A landscape with many valleys, sampled at points; each row gives a point and its height.
From any point a ball takes the steepest step (drop divided by distance) to one of its 6 nearest points. It stops when none of these is lower. Distance is the straight distance between rows; heights are no part of it.
nos: .34 -.27 .19 -.41 .05 .20 .02 .16  height 18.2
dus: .05 .05 -.23 .53 -.08 .08 -.09 -.59  height 12.3
Tozu: -.01 -.14 -.21 .49 .02 -.11 -.14 -.38  height 29.1
nugi: -.39 .42 .00 .10 -.11 -.08 .03 -.03  height 30.1
Buz: -.01 -.31 -.20 .21 .18 -.37 -.05 .06  height 21.4
Soz: .04 -.46 -.23 .21 .26 -.41 -.04 .12  height 7.1
Meb: -.32 .51 .10 -.07 -.19 .01 .10 .09  height 6.3
Bepur: .33 -.18 .30 -.41 -.06 .41 -.07 .08  height 53.8
tegi: -.04 .07 .01 -.16 .05 -.11 .12 .21  height 31.8
Mino: .07 .14 -.22 .53 -.14 .13 -.05 -.64  height 15.7
dif: -.15 .10 -.02 -.05 .02 -.15 .10 .14  height 30.9
zul: .41 -.29 .25 -.41 .03 .30 -.06 .11  height 21.3
suna: -.24 .12 -.10 .27 .00 -.19 -.05 -.09  height 5.9
piteb: -.12 .47 .20 -.30 -.25 .26 .14 .16  height 11.2
Puge: -.05 -.23 -.21 .32 .13 -.29 -.07 -.06  height 8.7
Pimu: .04 .20 .19 -.38 -.12 .28 .12 .17  height 17.7
nik: -.04 -.21 -.15 .11 .18 -.34 -.01 .11  height 34.4
fidav: .25 -.14 .13 -.37 .06 .09 .11 .23  height 11.1
Runu: -.14 -.01 -.10 .13 .09 -.24 .00 .08  height 29.0
fute: -.12 -.01 -.20 .47 .03 -.11 -.12 -.30  height 9.2
makef: -.17 .28 .08 -.15 -.12 .00 .13 .16  height 12.2
zigul: .13 .05 .14 -.35 -.05 .12 .12 .21  height 20.8
zos: -.18 .21 -.14 .49 -.07 .03 -.09 -.45  height 9.0
guv: -.08 .12 -.18 .49 -.05 .05 -.11 -.50  height 9.3
mugup: .12 .08 .16 -.35 -.10 .18 .12 .19  height 20.1
Vige: .33 -.46 .37 -.32 .01 .47 -.39 .04  height 15.8
piriv: -.27 .18 -.06 .18 .01 -.16 -.01 .00  height 12.7
zalas: .19 -.21 .05 -.29 .11 -.07 .13 .25  height 6.9
mez: -.01 -.04 -.21 .51 -.02 -.03 -.10 -.47  height 25.7
garab: -.12 -.13 -.20 .37 .06 -.22 -.09 -.13  height 6.2
Puso: .14 .14 .27 -.40 -.16 .41 .02 .14  height 22.6
mog: .10 -.05 -.25 .54 -.03 .02 -.12 -.54  height 32.6
gor: .32 -.25 .11 -.36 .09 .06 .09 .24  height 6.5
beme: .24 -.04 .26 -.44 -.10 .38 .00 .13  height 29.4
golo: -.19 .12 -.17 .46 .00 -.06 -.09 -.32  height 7.3
fizi: .27 -.28 .39 -.38 -.06 .51 -.25 .02  height 16.6
Ruzi: -.33 .36 -.04 .19 -.05 -.09 .00 -.04  height 25.8
tanog: -.22 .21 -.04 .04 -.01 -.15 .05 .06  height 15.1
Bom: -.06 .15 .06 -.20 -.02 -.05 .15 .21  height 13.2
fom: -.25 .26 -.01 .03 -.03 -.12 .08 .09  height 14.3
bokuf: -.15 -.01 -.15 .39 .05 -.16 -.13 -.22  height 4.6
fiva: .39 -.42 .31 -.37 .03 .39 -.22 .08  height 8.3
gipi: .11 -.12 .05 -.28 .08 -.08 .10 .24  height 6.7
sibo: -.01 .33 .20 -.37 -.20 .27 .12 .17  height 23.7
voru: -.03 -.26 -.24 .44 .13 -.25 -.12 -.20  height 7.2
Nozo: .03 -.07 -.02 -.18 .10 -.12 .12 .23  height 11.4
notuk: -.19 .43 .12 -.20 -.15 .07 .13 .18  height 12.6
lera: .32 -.33 .36 -.37 -.01 .45 -.24 .02  height 14.7
zab: -.09 -.10 -.13 .15 .11 -.29 -.01 .08  height 19.9
Vug: -.22 .49 .14 -.22 -.19 .08 .15 .13  height 10.5
zesov: -.09 -.16 -.17 .09 .14 -.30 .03 .09  height 25.5
Vus: .05 -.21 -.11 -.13 .16 -.24 .11 .25  height 17.0
pokef: .27 -.11 .21 -.40 -.02 .22 .06 .17  height 67.0
mim: -.08 .22 -.18 .51 -.12 .14 -.08 -.60  height 11.6
Ren: -.32 .30 -.09 .41 -.06 -.03 -.09 -.34  height 15.6
fibub: .06 -.38 -.28 .39 .17 -.31 -.14 -.11  height 9.1
kav: -.33 .29 -.08 .37 -.06 -.07 -.08 -.22  height 20.9
vafi: .09 -.32 -.10 -.09 .21 -.30 .11 .25  height 5.2
vavik: -.05 .36 .16 -.30 -.17 .19 .17 .16  height 18.1
Lif: -.07 -.09 -.11 .01 .11 -.25 .07 .19  height 29.9
Bim: .16 .09 .26 -.39 -.15 .38 .06 .14  height 21.1
tez: -.11 .23 .04 -.19 -.04 -.02 .12 .19  height 12.9
nusam: -.01 .28 .17 -.32 -.15 .20 .14 .18  height 6.8
Vutok: .42 -.34 .18 -.43 .08 .18 .00 .14  height 8.2
sakir: -.27 .16 -.11 .30 .00 -.15 -.06 -.14  height 10.2
dirar: -.19 -.01 -.17 .30 .05 -.19 -.07 -.10  height 7.0
dozi: .02 -.37 -.23 .15 .20 -.38 -.03 .13  height 13.0
suf: .13 -.01 .07 -.32 -.01 .03 .14 .22  height 21.7
fifi: .31 -.31 .03 -.34 .15 -.08 .13 .28  height 7.4
sezem: .02 -.05 -.22 .53 .00 -.03 -.13 -.48  height 34.3

For each start below, name every point that the ball comes to, in order.
zesov | zab Puge garab bokuf
Ruzi | piriv suna bokuf
nik | dozi Soz
zul | Vutok gor
beme | Bim Pimu nusam

For each start below, name the point where the ball stops.
fibub | bokuf
tez | Meb
Ren | bokuf

Call two points neighbours if one is among the 6 nearest of the other. Go from one point of each pair to the other, from neighbour to neighbour, staying as low as possible. Name the highest point that can't be avoided.
gor / vafi | Nozo
vafi / Soz | dozi
nusam / gipi | Bom
Meb / nusam | Vug
bokuf / Soz | Puge
